Points on a hilly landscape, in no order, each with its height.
A ball rolls from a point to the lowest of its 2 nearest points, and stops where none of them is lower. Distance is the straight distance between rows; heights are no part of it.
(852) height 619: [155 133 189 150 151 166 110 133 130 126 115 144 139 175 130 111 169 151
  96 136 109 150 113 202 103 107 176 114 129 100 109 124 123 160 107 105
 125 145 163 165  95 156 131 170 127 110 103 155 147 150 134 164 104  80
 157 160 161 115 152 111  66 123 154 101]
(303) height 599: [164 153 159 166 153 124 140 175 158 132 130 107 114 179 157  27 139 149
  92 126 141 172 159 182 125 104 154 163 109 148 140 112 138 128 124 122
  96 144 144 138  97 156 140 115 117 136 159  95 156 151 155 202  90 117
 133 170  97 127 144 152 110 125 127 123]
(428) height 294: [164 121 142 142 151 116 132 138 140 136 148 126 144 126 167  63 153 164
  90 139 137 133 153 157 112 126 165 193 119 132 144 116 127  90 107 109
 123 138 155 106 129 169 107 143 162 121 117 114 162 153 155 181  89 101
 144 145 123 108 143 142 107 136 146  95]
(999) height 553: [135 100 104 133 129 117 110 154  99 161 162  96 100 187  86 130 149  61
 122 132 146 172 137 166 150  91 154  88 116 131 120 111 129 134 152 115
  91 157 141 134 112 132 129  96  91 149 109 107 153 105  74 161 130 153
  98 150 160  97 145 124 118 117 105 188]
(295) height 342: [138  85  97 104 123 121  61  89 125 115 130 161 129  63 111 205 123 140
 144 133  99  94 102  94 125 126 132 116 109  94 144 169 159 112 127 112
 164 144 132 126 217 141 133 159 172 123 105 184 105 105 130  92 157 124
 147  77 167 129 106 104 144 105 130  81]
(664) height 413: [151  62  77  81 113  63  70 105 145 138 173 108  87 113 110 139 105  55
 108 110  93  87 114  81 152  99 115 106  61  99 141 164 171  81 154 126
 125 184 147  79 223 148 161  97 172 188 128 113 131 126 109 140 154 193
  99  82 119  99 124 105 128  93 115  83]
(706) height 297: [130 110 109 150 114 137 106 110 128 108 121 135 130 117 134 129 133 149
 124 143 120 148 101 146 131 137 162 125 135 115 119 144 115 135 131 113
 122 139 139 125  88 127 106 159 130 109 127 145 137 108 159 140 149  98
 126 108 129 111 127 137 105 133 144 126]
(346) height 445: [131 126  85 127 111  84 103 140 126 149 159  80  75 182  93  88 102  51
 121  99 130 159 129 129 167  85 118  83  89 128 108 133 143 124 161 134
  90 176 139 132  96 122 186  99 104 159 167  89 154 134 107 148 162 170
  86 144  91 102 127 123 124 110 107 169]
(839) height 403: [164  62  91  89 136  69  86 136 126 154 192  99 102 154  98 114 145  69
 101 123 128  92 148 114 155  78 136 117  83 120 124 142 163  64 138 119
 112 158 134 104 202 168 143 108 162 167 108  91 180 135  69 156 128 169
 105 113 134  76 138 110 125 110 125 114]
(60) height 339: [ 79 175 147 149 100 158 185 118 138 103  80 135 154 106 134 149 118 156
 153 141 147 151 110 131 111 183 118 136 168 143 115 100  96 167 141 142
 130  76  98 143  61  89  85 127  91  89 137 154 100 124 149  94 132 105
 122 127 115 158 122 136 144 154 129 167]
(408) height 501: [ 79 146 189 163 136 151 185 154  94 166 117 124 169 181 104 163 170 125
 167 141 158 123 161 161 102 126 119  97 183 138 101  83  83 174  89 135
 119  83 119 169  62 102 114 129  74 112 132 146 102 126  88  84  97  68
 162 176 165 109 153 131 132 150 140 169]
(1017) height 213: [114 178 229 161 150 206 170 131 130  92  52 148 188 112 145 168 142 153
 128 158 128 141  95 156 102 180 118 122 169 115 114 109 107 208 133 157
 147  78 121 164  84 111  81 140 108  93 104 194  87 139 150 126 105  83
 125 138 154 184 150 123  92 128 126 135]
(433) height 349: [141 114 106 140 133  91 125 136 148 131 149 121 129 129 152  56 137 157
 106 134 129 120 157 139 118 120 152 156 122 122 124 143 118  86  88  96
 115 155 139 111 114 149 142 163 148 120 156 112 151 145 161 147 127 103
 156 119  96  93 123 142 114 150 150  95]
(693) height 263: [143  53  75 107 131 100  80  95 116 130 165 140 129  67 125 195 132 144
 134 142 102 103 108  95 136 144 149 129 112 111 145 169 163  77 119 115
 161 139 124  78 221 154  92 137 174 124  96 142 135  86 118 105 141 134
 150  76 167 118 118 103 155 114 120  98]
(629) height 571: [142  82  97 115 147 113 115 151 103 161 181 111 106 170  97 163 156  53
 132 146 134 152 125 142 162 102 147 101 118 146 139 100 144 125 177 136
  95 137 113 103 139 137 108  69 109 156  71  87 166 100  59 145 121 178
  90 140 179 103 127 116 135 119  92 198]
(204) height 412: [128  71  63  93  99 108  66  84 118 115 136 152 126  49  91 236  83 102
 150 127  96  98  80  65 144 133 131  96 106  78 144 197 160 128 128 118
 159 150 129 106 218 116 135 160 157 127 138 189  82  74 125  69 194 150
 141  68 152 137  95  89 155  90 116  82]
(964) height 343: [112  47  63  96 113  90  82 109 115 142 177 129 135  99 110 170 141 119
 142 145 120  93 115  97 160 128 164 112 124 110 123 163 150  77 113 111
 133 147 123  96 168 136 113 157 157 120 111 133 146  98 109  79 161 127
 152  81 149  78 118 111 161 125 133 114]
(329) height 165: [141 126 173 148 142 158 180 128 130 133 143 133 173  79 172 114 168 184
  99 173 131 144 117 145  78 206 152 212 154 144 164  87 109 124 125 132
 146 101 152 101 109 145  46 142 154  91  87 130 128 126 148 169  70  79
 139 144 144 142 134 147 127 149 137 122]
(160) height 146: [124 100 135 122 150 164 105 134  81 127 126 158 150 134  95 209 172 101
 142 144 135 152  90 150 148 123 139  99 145 120 118 113 127 162 164 138
 139 122 127 140 142 120  87 121 106 109  79 154 133  76  90 126 131 135
 105 128 199 133 133  96 108 113 104 153]
(416) height 498: [123 143 146 148 142 134 190 155 127 153 144 102 132 148 157 107 153 130
 137 163 148 163 154 152 123 150 123 154 143 179 138  79 115 132 155 156
 107  96 107 130  82 118  90  95  91 120 111  77 136 124 124 143  89 126
 115 163 125 144 120 154 155 156 123 181]
(623) height 519: [149 134  89 106 130  98 117 131 149 102 135 102  79 104 147  89  93 105
 110 112 108 127 141  97 148 120 108 143  73 164 142 141 170  83 178 140
 121 153 111  84 176 146 156  70 164 175 150  92 131 134 154 162 138 205
  83 107  68 140 100 148 143 117 115 123]
(795) height 451: [130 153 181 135 168 170 176 145 122 122 117 145 160  96 161 180 166 134
 142 157 145 146 100 122 116 189 101 166 158 182 164  71 124 141 178 174
 137  71 101 134 130 119  46  81 117 124  68 128 113  95 120 138  76 136
 108 136 155 175 125 134 147 142 104 167]
(848) height 590: [154  79 116 121 166 130 109 144 113 135 185 136 115 143 128 149 178  93
 116 141 121 156 106 145 154 121 165 147 107 151 159 113 148 105 169 139
 111 135 119  89 173 154  77  81 136 152  66  87 168  96  78 177 103 172
  79 115 176 116 130 106 117 111 109 151]
(308) height 346: [154  72  85  92 124  60  95 123 143 142 188  97  99 115 124 112 117  86
 113 116 116  77 161  83 163  91 111 120  88 123 130 160 162  55 121 113
 133 159 121  95 204 150 158 114 176 170 138  90 158 130 109 123 140 168
 130  92 110  85 113 123 151 117 123  92]
(896) height 283: [ 59 196 204 163 118 171 227 139 140 115  70 121 182 139 125 145 128 147
 152 145 162 148 128 147  88 182 107 124 181 123  93  92  71 207 115 156
 116  60 100 172  37  86  86 124  57  91 144 146  83 142 137  87 103  78
 120 151 120 160 139 135 129 153 124 176]
(200) height 221: [ 84 191 230 172 141 167 226 146 143 124  81 125 201 139 149 120 130 169
 121 164 136 129 141 136  67 178 127 158 187 117 106  87  76 196  79 137
 115  73 122 143  47 115  88 149  82  91 135 149  81 162 142 120  76  46
 144 168 120 151 164 129 112 161 129 134]
(335) height 370: [156  80 134  88 142 129  67 135 106 160 159 153 138 141 103 167 158 105
 120 121 135  86 130 122 134  75 131 110 103 110 134 133 154 108 105 116
 146 142 136 140 212 165 143 128 159 150  67 143 167 135  72 141 114 144
 132 118 194 102 143 101 116 110 124  99]
(755) height 416: [145  53 103  81 134  97  55 127 100 149 169 126 112 158  90 150 132  61
 109 126 123 111 133 125 140  82 150 101  91  93 122 147 156 109 138 109
 116 164 145 121 184 169 141 126 147 145  78 133 172 124  63 143 145 155
 102 115 177  80 146  97 112 104 122 121]
(759) height 475: [ 98  94  67  99  88 128  71  92 116 118 121 152 123  99  65 223  82  86
 170 110 116 110  69  83 161 121 123  86 132  78 129 164 149 148 131 106
 146 139 133 146 169  86 159 167 128  96 152 193  89  84 108  56 217 143
 142 101 147 122 109  99 145 100 118 108]
(208) height 641: [134 190 182 140 126 161 147 123 155 101  69 147 149 120 170  57 105 188
 104 121 115 121 147 135  89 143 117 167 142 112 120 132 102 143  91 111
 140 129 133 140 108 139 157 159 140 109 145 147 121 188 172 144 116  81
 149 135  88 160 137 136  99 147 156  86]
(725) height 332: [154  60  95  94 148 107  87 111 107 134 195 153 126  96 120 200 147 106
 122 147 107 101 101 107 146 118 158 134  92 123 158 149 170  82 133 125
 156 144 126  74 234 168  97  99 166 149  65 116 148  83  82 127 120 167
 116  84 184 103 125  97 138 101 115 114]
(879) height 236: [158 132 181 145 168 146 161 161 130 147 148 127 158 129 171 102 185 168
  94 163 138 153 135 163  95 149 168 209 134 153 160  80 125 119 120 131
 113 107 153 112 137 158  70 129 152 107  91 110 162 152 127 192  50 103
 136 168 156 122 148 145 106 138 133 118]
(1034) height 587: [162 175 189 155 160 147 175 165 171 110 106 119 139 150 188  32 129 178
  86 129 143 165 148 170 100 147 146 201 119 155 151  96 130 139 122 133
 109 130 145 121 108 156 117 113 132 121 144 121 143 175 171 207  81 113
 130 170  88 156 161 154 112 137 134 113]
(444) height 422: [141 180 157 131 137 159 126 136 137 108  66 128 116 151 146  87  96 134
 123  98 131 131 123 135 135 118  99 128 118 152 129 124 138 162 149 145
 129 124 124 155 108 136 149 110 110 134 145 130 126 164 151 152 132 153
  97 142 101 180 126 137 115 122 125 130]
(850) height 390: [122 141 108 108 100 100  74 126 129 130 115 104  81 164  98  82  76  71
 115  68 119 133 126 113 147  82  88  79 100 114 107 155 141 136 143 132
 119 175 149 149 113 121 218 123 111 160 173 114 138 150 109 135 159 168
 106 135  76 111 125 116 114 101 121 129]
(710) height 434: [103 171 107 158 101 120 156 131 126 141 134  84  87 193 103 103 108 103
 148 121 148 182 141 170 137 106 127  82 127 146 104 124 115 160 153 138
  95 126 119 158  41  95 149 111  50 129 179  91 138 122 147 129 149 135
 111 163  95 136 125 152 129 134 124 221]
(334) height 322: [114 156 144 124 115 134  86 137 114 128  89 129 110 172 103  89  92 111
 121  70 125 131 133 134 128  90 103  80 132 109 107 145 120 162 116 130
 136 152 156 168  88 108 213 152 106 138 177 133 134 152 115 119 154 125
 124 148  92 122 135 121 101 114 131 131]
(760) height 485: [139 127  85 115 129  89 129 133 142 132 152  92  76 150 137  80 105  91
 120 109 128 152 129 124 166 102 122 126  89 152 138 135 156 106 180 140
  89 154 116 110 115 131 155  92 119 156 155  79 144 124 146 159 143 182
  85 122  79 121 106 140 139 129 127 164]
(157) height 503: [149 144 105  78 103  91 118 114 156 114 125 122 108  52 163 114  90 145
 125 107 121  52 200  60 132 121  58 136 106 161 138 145 163  60 100 124
 161 129 103 122 228 138 166 103 194 164 149 118 107 164 136 100 137 165
 156  94  89 150 111 157 172 136 118  84]
(735) height 354: [124 130  93 150  89 116 108 107 140 109 122 123 100 139 128  82 123 151
 119 133 116 167 109 166 129 134 167 108 135  94  96 167 101 131 124  99
 102 157 142 128  49 114 151 164  95 105 175 110 133 115 182 144 161 103
 127 118  80 114 129 131 109 138 158 126]
(364) height 399: [106 150  91 145  95 126 125 115 125 113 129 105  96 148 110 113 114 122
 142 121 133 166 116 149 148 126 127  99 136 126 106 136 107 148 147 125
 106 139 120 145  51 108 138 136  94 112 164 107 128 116 155 124 163 121
 108 133 105 129 116 144 126 136 142 178]
(916) height 455: [159 134 122 100 125  85 129 115 146 122 131 129 122  72 179  78 118 181
 118 116 128  61 192  90 115 124  94 164 121 136 133 150 146  61  77 109
 159 129 131 118 206 145 153 139 201 148 145 122 133 169 155 121 113 124
 172  97  98 124 125 148 141 141 144  56]
(348) height 260: [149 121 158 114 153 163  61 114 117 112 102 153 120 115 102 188 119  94
 123 109 100 114  78 139 121  97 119 100 104 103 136 153 144 158 144 135
 163 155 144 160 186 149 157 134 154 143  77 188 135 131 115 151 132 150
 116 126 190 154 128  99  78  72 126  89]
(137) height 545: [151 123  62  93 117 104 123 100 149 101 132 124  99  38 161 159  79 133
 130 126  92 114 120  80 131 154 106 145  94 163 163 144 168  85 173 147
 158 122  96  64 211 137 124  63 180 167 123 100  91 101 143 116 153 195
 109  75  88 177  93 142 173 113 111 126]
(159) height 364: [136  77  60 104 101  73  58 100 148 113 147 104  78 106  99 116  89  67
 115 102  97 114  99  85 153 104 137 106  74  87 125 186 151  97 157 121
 121 186 159  96 166 131 171 132 152 157 153 116 120 127 132 135 182 179
  93  87  92  97 117 109 110  94 121  91]
(989) height 678: [ 73 194 123 133  83 119 192 114 160 111  96 147 135 142 145  58  84 174
 145  99 139 120 182 112  92 136 111 131 156 118 106 147  92 144  69 104
 112 125 118 140  49  94 182 157  93  91 193 119 118 156 171  96 149  92
 157 125  56 131 123 133 138 161 156 122]
(372) height 500: [136  80  58 127  97  97 120  91 132 121 159 127 133  53 154 117 124 171
 129 148 111 103 136  90 121 156 152 162 124 124 132 180 132  58 120 110
 153 132 125  59 158 130  96 158 174 124 139 125 131 102 168 100 147 117
 156  84  93 107 116 136 163 135 155  92]
(640) height 461: [ 74  96  60 110  73 102 117  90 121 128 152 131 127 106  97 165 124 145
 168 125 129 108 116  94 151 129 147 100 151  99 112 175 127 103  97 100
 119 119 100 110 100  93 134 180 135  98 172 143 117 100 133  51 193 119
 168  87 111  84 111 132 159 156 149 128]
(518) height 540: [116 159 167 173 142 116 203 165 141 165 154 108 144 183 149  61 155 155
 120 158 154 161 185 171  99 122 158 157 146 149 123  87  89 135  86 118
  83 124 142 133  74 131 123 121  94 119 152  86 144 154 134 151  81  68
 158 184 122 116 145 150 129 159 132 149]
(344) height 391: [ 82 139 104 146  83 147 137  92 129 100  95 149 138 104 113 169 107 152
 155 136 129 139  90 119 136 164 134 121 160 111 113 138 109 154 143 117
 128 106 107 133  75  90 107 151 103  85 146 164  99  99 161  83 171 100
 119 104 126 141 115 137 134 147 144 153]
(105) height 436: [102 146 103 130  93 157 126  97 126  87  84 157 140  67 134 197  98 155
 160 146 133 131  84  90 132 173 114 136 145 123 134 137 132 141 162 131
 136  93  96 125 139 106  94 134 126  99 123 171  92  96 155  77 161 125
 125  96 131 172  98 137 151 130 119 142]
(496) height 34: [ 99  83 129 115 140 149  88 137  73 152 143 138 153 166  60 222 175  93
 156 133 154 137 119 152 140 117 143  76 167 110  98 103 120 164 126 117
 118 123 130 162 127 112 112 136  95 112  76 164 133  82  58  90 141 127
 141 148 212  89 151 102 128 124 111 167]
(703) height 574: [131 162 169 172 134 129 193 146 157 113 123 117 161 134 179  28 117 193
  82 143 120 147 158 152  80 164 164 201 139 127 136 101 106 131  92 111
 119 134 151 118  86 140 125 163 138 105 148 106 133 167 174 187  95  77
 148 165  84 142 132 151 124 157 146 101]
(513) height 259: [144 165 204 156 151 198 115 128 126  90  75 159 154 125 141 152 148 156
 115 151 116 159  67 175 103 150 144 124 145 112 122 121 117 186 148 146
 145 104 148 162  95 131  88 149 121 104 102 183 113 131 146 150 107  91
 120 142 164 167 153 109  77 119 138 117]
(904) height 546: [171 129  81 104 120 103 126  97 157  93 119 111  88  52 174  94  84 151
 116 124 101 135 140 106 127 146 108 174  79 160 153 148 152  75 186 146
 150 129 120  64 195 154 119  75 195 173 132  94 116 122 181 163 145 187
  99  89  73 164 109 157 156 107 123 109]
(560) height 366: [108 124  67 106  86 100  94 108 133 112 122 104  75 127  83 150  59  51
 133  81 101 117  85  61 159 122  90  90  96 115 125 153 149 142 171 130
 125 172 138 119 134 101 193 121 122 157 169 125 102 123 122 118 195 188
  87 110  85 147 104 106 127  94 115 125]
(1015) height 344: [159 126 153 102 147 122 103 136 125 145 127 129 126 140 144  90 125 134
 121  99 135  97 158 118 141  82  92 138 107 140 129 117 135 108 111 128
 137 133 135 145 162 148 176 122 157 152 128 124 149 165 122 146 117 142
 130 131 116 124 125 128 118 124 127  99]
(467) height 476: [125 153 157 151 146 155 199 156 137 126 133 115 149 103 171 133 154 150
 130 169 150 169 115 144 114 204 124 185 143 183 163  67 114 139 174 163
 122  85 100 119  90 114  45  89  90 112  99  91 123 106 135 145  77 127
  97 149 124 161 127 149 163 162 115 181]
(648) height 520: [128 146 147 153 145 112 198 175 129 179 158  92 122 189 146  78 154 127
 139 140 170 137 192 153 125 109 120 139 135 177 133  85 114 118 117 138
  90 108 112 142  80 126 128 103  92 136 141  72 159 150 122 136  97 110
 141 171 121 111 123 153 160 158 131 181]
(152) height 261: [114 161 166 148 128 158 113 131 120 125  85 147 126 182 109  98 126 140
 129  95 122 149 134 169 118 100 125  74 170  83  90 140  91 186  94 115
 148 145 149 175  62 123 180 160  95 116 164 153 118 150 121 116 138  84
 161 152 124 121 150 123  79 127 151 120]
(913) height 531: [151  75  62 121 125  81 145 116 133 143 176 103 137  80 168 102 140 171
 125 151 117  93 160 107 134 156 148 183 126 150 143 141 151  33 111 121
 143 123 120  62 166 149  89 137 185 132 123  88 155 121 144 109 123 131
 163  94 107  89 120 146 176 143 145  93]
(445) height 388: [123 164 171 143 162 172 141 158 125 127  92 122 130 165 127 131 123 117
 139 110 145 133 121 138 137 118  96 118 134 163 137 107 117 167 148 154
 123 107 118 168 109 112 132 104 101 136 123 132 115 150 115 132 109 147
  97 154 139 177 130 139 129 125 112 160]
(895) height 480: [124 124  72 111 102 136 115  93 124  92 114 156 108  52 126 210  76 133
 163 130 106 128  70  77 151 170 110 126 121 128 160 144 145 134 181 133
 150 123 107  95 185 106 109 115 141 120 126 152  82  71 138  86 175 167
 112  77 131 173  96 124 155 111 102 138]
(822) height 350: [112 179 162 152 129 157 144 152 112 136  85 115 119 178  97 123 114 101
 146  86 149 155 125 151 137 107 101  79 152 142 107 109 109 188 133 158
 126 115 125 189  61 101 155 117  65 133 150 132 110 144 111 105 135 143
 108 166 120 149 137 132 126 114 128 177]
(394) height 409: [ 95  65  51 122  95  95 114 102 108 148 171 128 126 123  86 173 143 119
 154 154 132 123 107 114 164 138 175  99 149 109 117 151 135  93 121 108
 112 129 112  91 107 111  90 158 109 100 131 128 132  72 114  77 164 118
 154 103 145  73 123 118 163 154 133 162]
(682) height 517: [123 126  58 100 109 107 122  96 130 105 129 138 100  67 144 154  89 138
 148 130 112 109 114  75 160 146 106 139 117 143 155 153 146  96 160 130
 147 131  96  87 168 117 128 102 147 141 139 119 112 103 151 100 166 169
 119  86  97 150  88 140 175 130 113 132]
(624) height 518: [107 133 185 154 154 168 145 157  92 154 115 136 160 178 110 176 179 125
 152 144 161 137 144 163 126 118 127 102 159 125 115  97 100 161 115 146
 115 102 118 161  91 116 101 124  96 127 106 146 121 120  90 122  95 108
 139 158 188 123 156 125 113 142 119 158]
(782) height 233: [114 106 123 137 136 152 111 120 108 122 132 150 148 103 123 174 167 149
 133 159 132 151  87 154 129 159 162 128 141 120 127 121 118 143 153 125
 131 124 131 121 100 124  76 148 126  90  94 154 132  85 126 126 117  94
 125 115 169 124 125 115 107 136 124 140]
(729) height 459: [ 93 169 139 176 115 133 184 151 121 147 131  88 105 188 103 126 149 107
 158 147 160 187 166 180 126 126 124  88 143 149 101 105  94 170 142 138
 100 115 115 169  48 112 111  99  40 128 166 101 125 115 123 117 114 104
 122 180 140 121 131 154 135 144 123 211]
(995) height 305: [ 89 183 180 163 128 156 165 145 126 133  85 137 146 179 122 108 126 145
 139 106 144 147 144 162 110 125 121  99 161 111 103 113  89 187 105 133
 119 105 129 172  48 113 151 136  71 109 157 143 110 140 133 108 125  81
 147 163 124 140 152 135 101 137 134 153]
(142) height 481: [ 84 158 165 182 124 128 208 165 113 179 142 113 142 196 112 132 176 125
 151 161 164 173 175 189 100 131 139 105 166 141 104  89  72 164  99 128
  93  90 115 163  41 102  99 116  58 132 148 105 113 128 111 111  91  68
 155 180 150 101 139 149 134 166 132 189]
(521) height 696: [ 60 195 126 124  87 123 191 122 132 133  94 135 135 157 114 101  94 146
 164  95 159 114 175 111 108 134  89 107 154 137 100 129 101 147  94 128
 116  86 109 163  49  82 180 134  69  98 185 120 118 144 136  66 154 112
 149 139  78 129 109 135 157 161 144 168]
(1005) height 460: [123  82  50 124  91  81 104  93 140 125 153 121 116  92 129 109 119 150
 126 138 117 122 119 108 135 134 164 132 121 103 107 191 114  77 123 103
 124 147 131  90 110 119 124 172 157 121 158 120 142 103 167 109 172 113
 145  79  86  90 111 130 147 139 155 101]
(280) height 319: [147 124 160 102 146 168  67 138 103 127 106 164 130 152  77 203 113  58
 126  80 128 102  83 105 134  88  92  95 106 110 143 120 154 179 132 155
 170 142 150 171 210 133 166 117 141 153  72 179 122 138  81 138 133 181
 101 154 192 152 132  83 105  69 111 106]
(990) height 558: [163  86  91 108 143  85 124 130 141 148 176 106 113 107 152  93 144 135
 125 131 128 113 148 111 152 127 131 171 107 153 150 123 150  50 140 132
 135 125 115  80 168 157 113 112 163 142 110  83 165 125 120 144 120 147
 128 113 119  99 117 142 154 128 129 123]
(139) height 318: [143 108 145 119 150 152  72 115 110 129 123 158 139 118 114 168 148 128
 133 136 117 115 106 135 136 112 136 120 112 112 130 145 145 125 126 128
 151 138 147 146 180 151 129 150 152 129  86 163 144 125 111 138 125 120
 129 116 185 127 129 108 108 113 123  96]
(517) height 581: [174  85  85 102 166  90 123 127 132 139 201 131 113 116 146 135 151 107
 108 141 117 121 124 117 160 120 152 160  97 164 171 122 168  63 172 138
 129 128 123  51 197 172  85  82 165 165  81  64 163  89  94 162 106 185
  95 108 146 103 127 131 140 116 107 146]
(700) height 628: [159 177 209 161 153 175 125 129 156 103  77 146 146 155 147  77 132 179
  91 121 103 143 119 178  89 125 153 139 140  90 106 132 112 166  93 114
 138 137 159 166  88 149 150 179 135 113 126 165 130 176 158 159 109  74
 166 148 128 157 149 114  71 137 158  72]
(528) height 362: [161 150 192 112 170 189  96 151  98 131  90 161 142 147 108 183 132  80
 133  92 132 103  97 119 133  91  74 103 118 144 154  99 152 170 135 170
 166 110 126 164 191 128 139  82 142 165  69 166 109 145  96 149 109 187
  93 151 184 184 126 105 114  89 117 119]
(826) height 557: [ 95 166 168 166 128 121 216 147 142 146 138 120 167 154 154  39 140 186
 104 153 135 140 167 146  64 152 156 172 173 129 119  91  77 138  60 107
  97 121 146 125  55 120 130 157 103  97 159  97 120 154 157 156  85  46
 169 179 106 124 146 136 128 166 142 127]
(380) height 450: [ 94 122  61  97  71 110  82  87 125 123 118 130  95 100  72 190  50  68
 157  87 108  97  89  51 165 118  93  88 117  99 131 158 160 153 133 130
 144 144 122 141 175  76 190 152 127 132 165 158  90 117 115  64 208 175
 113 112  98 131  98 111 159  94 113 111]
(140) height 255: [151  95  91 100 134  92  76 124 112 145 144 126 113 116 119 122 122 113
 130 116 120  91 138  85 144  90 109 122 110 115 131 150 144  86 112 111
 129 145 135 128 179 138 159 132 165 139 133 127 140 140 109 123 142 148
 129 106 129 106 123 126 131 122 117  94]
(509) height 407: [161 120 115 122 122  82 134 117 158 123 134 135 135  80 178  51 135 183
 101 133 118  97 177 117  96 139 146 188 119 126 131 158 120  64  84 101
 150 155 151 109 162 149 142 174 193 128 141 118 144 163 177 159 118 107
 159  98  81 111 118 153 130 136 153  40]
(185) height 266: [112  84  59 104  92  93  63 107 126 128 142 113  78 131  62 168  77  33
 120  96  95 127  82  87 156 115 125  77  86  78 120 166 152 134 160 122
 115 190 159 122 161 115 177 131 135 153 146 135 106 117 108 128 185 177
  90 118 124 104 127  92 122  81 111 118]
(815) height 610: [167 135 167 169 143 146 123 156 149 122 113 125 123 182 136  53 143 151
  91 128 117 179 134 204 116 107 177 125 127 113 126 130 114 147 115 111
 115 146 160 148  73 161 136 148 106 126 147 127 148 150 145 179 106  96
 145 170 131 116 157 143  81 128 139 112]
(456) height 423: [124 153 202 128 171 197 161 152 105 125  98 152 174 132 127 205 168 119
 157 151 156 130 100 139 132 162  89 128 162 163 133  83 123 175 149 182
 137  69  98 157 126 114  75 100 101 121  84 153  98 111  98 120  76 142
 109 141 186 171 132 118 132 132 110 164]
(177) height 536: [161 123  94  77 129  84 131 125 156 119 170 104  92  72 159 116 103 124
 120 113 113  66 183  65 139 116  67 142  97 176 153 124 185  53 139 135
 163 128  98 100 248 152 155  68 198 185 131  76 112 142 124 121 128 201
 142 100  89 139 114 157 172 123 116 104]
(502) height 534: [138 125 154 151 152 152 121 155 103 148 133 116 129 188 109 129 172 105
 126 139 145 181 130 190 135  96 152  96 134 130 123 100 115 158 142 128
 102 133 132 156  95 124  97 110  90 134 104 122 143 122  88 145 101 120
 114 175 177 115 157 129  98 121 119 170]
(901) height 410: [103 105  88 117 109 105 121 105 143 119 132 138 122 120 134  95 120 152
 138 123 131  99 151 104 142 119 136 130 136 111 110 156 111  95  92  99
 128 140 130 124  97 111 153 179 144 115 166 132 136 136 158  98 146 104
 160 109  86  96 124 139 137 152 146  96]
(733) height 659: [109 184 132 124 105 129 140 107 158 104  78 156 141 111 160  59  96 194
 126 106 125 107 166 110 104 134 101 135 145 113 104 162 105 134  64  95
 137 134 134 137  94 105 182 175 139  98 176 149 121 162 167  98 136  93
 169 110  66 138 122 135 121 147 155  70]
(530) height 400: [142 155 166 111 144 128 142 147 136 143 120 143 143 129 160  78 132 169
 115 111 138  75 179 115 115 106 102 161 138 135 122 117 115 106  68 115
 137 124 133 130 142 132 163 144 154 134 148 126 147 182 140 115 104 104
 169 130 112 119 133 135 128 147 145  78]
(1027) height 395: [144 155 210 116 185 199 146 152  97 124  94 166 167 135 122 217 155 109
 148 113 141 101  98 125 132 128  84 117 145 160 149  84 140 165 132 181
 156  90 103 163 177 112 103  90 123 138  71 164 107 134  96 114  96 173
 108 151 191 188 129 114 132 106  99 136]
(190) height 153: [116 165 220 158 155 182 182 142 120 118  96 134 186 139 134 147 168 160
 122 158 136 125 115 157  86 163 134 147 170 117 125  82  92 180 107 145
 126  78 130 159  81 127  83 139 106 104 111 160 103 148 134 127  69  67
 141 157 160 145 157 128  98 146 133 134]
(189) height 55: [118 142 165 160 137 160 168 141 132 122 118 131 158 114 157 120 154 161
 120 166 138 147 109 154 100 164 150 165 150 140 136  98 101 156 122 129
 129 103 135 127  85 130  90 144 128  95 114 138 117 138 157 144  91  75
 137 144 134 144 141 133 113 153 137 132]

Call two points neighbours if one is among the 2 nearest of the other. Go from one point of each pair to the other, from neighbour to neighbour, staying as low as possible. Name the highest point that can't be avoided.
(496) / (140) -> (848)
(185) / (348) -> (755)
(185) / (140) -> (664)

For each start below, name the point where the ball stops.
(177) -> (189)
(999) -> (496)
(904) -> (152)
(517) -> (189)
(826) -> (348)
(989) -> (348)
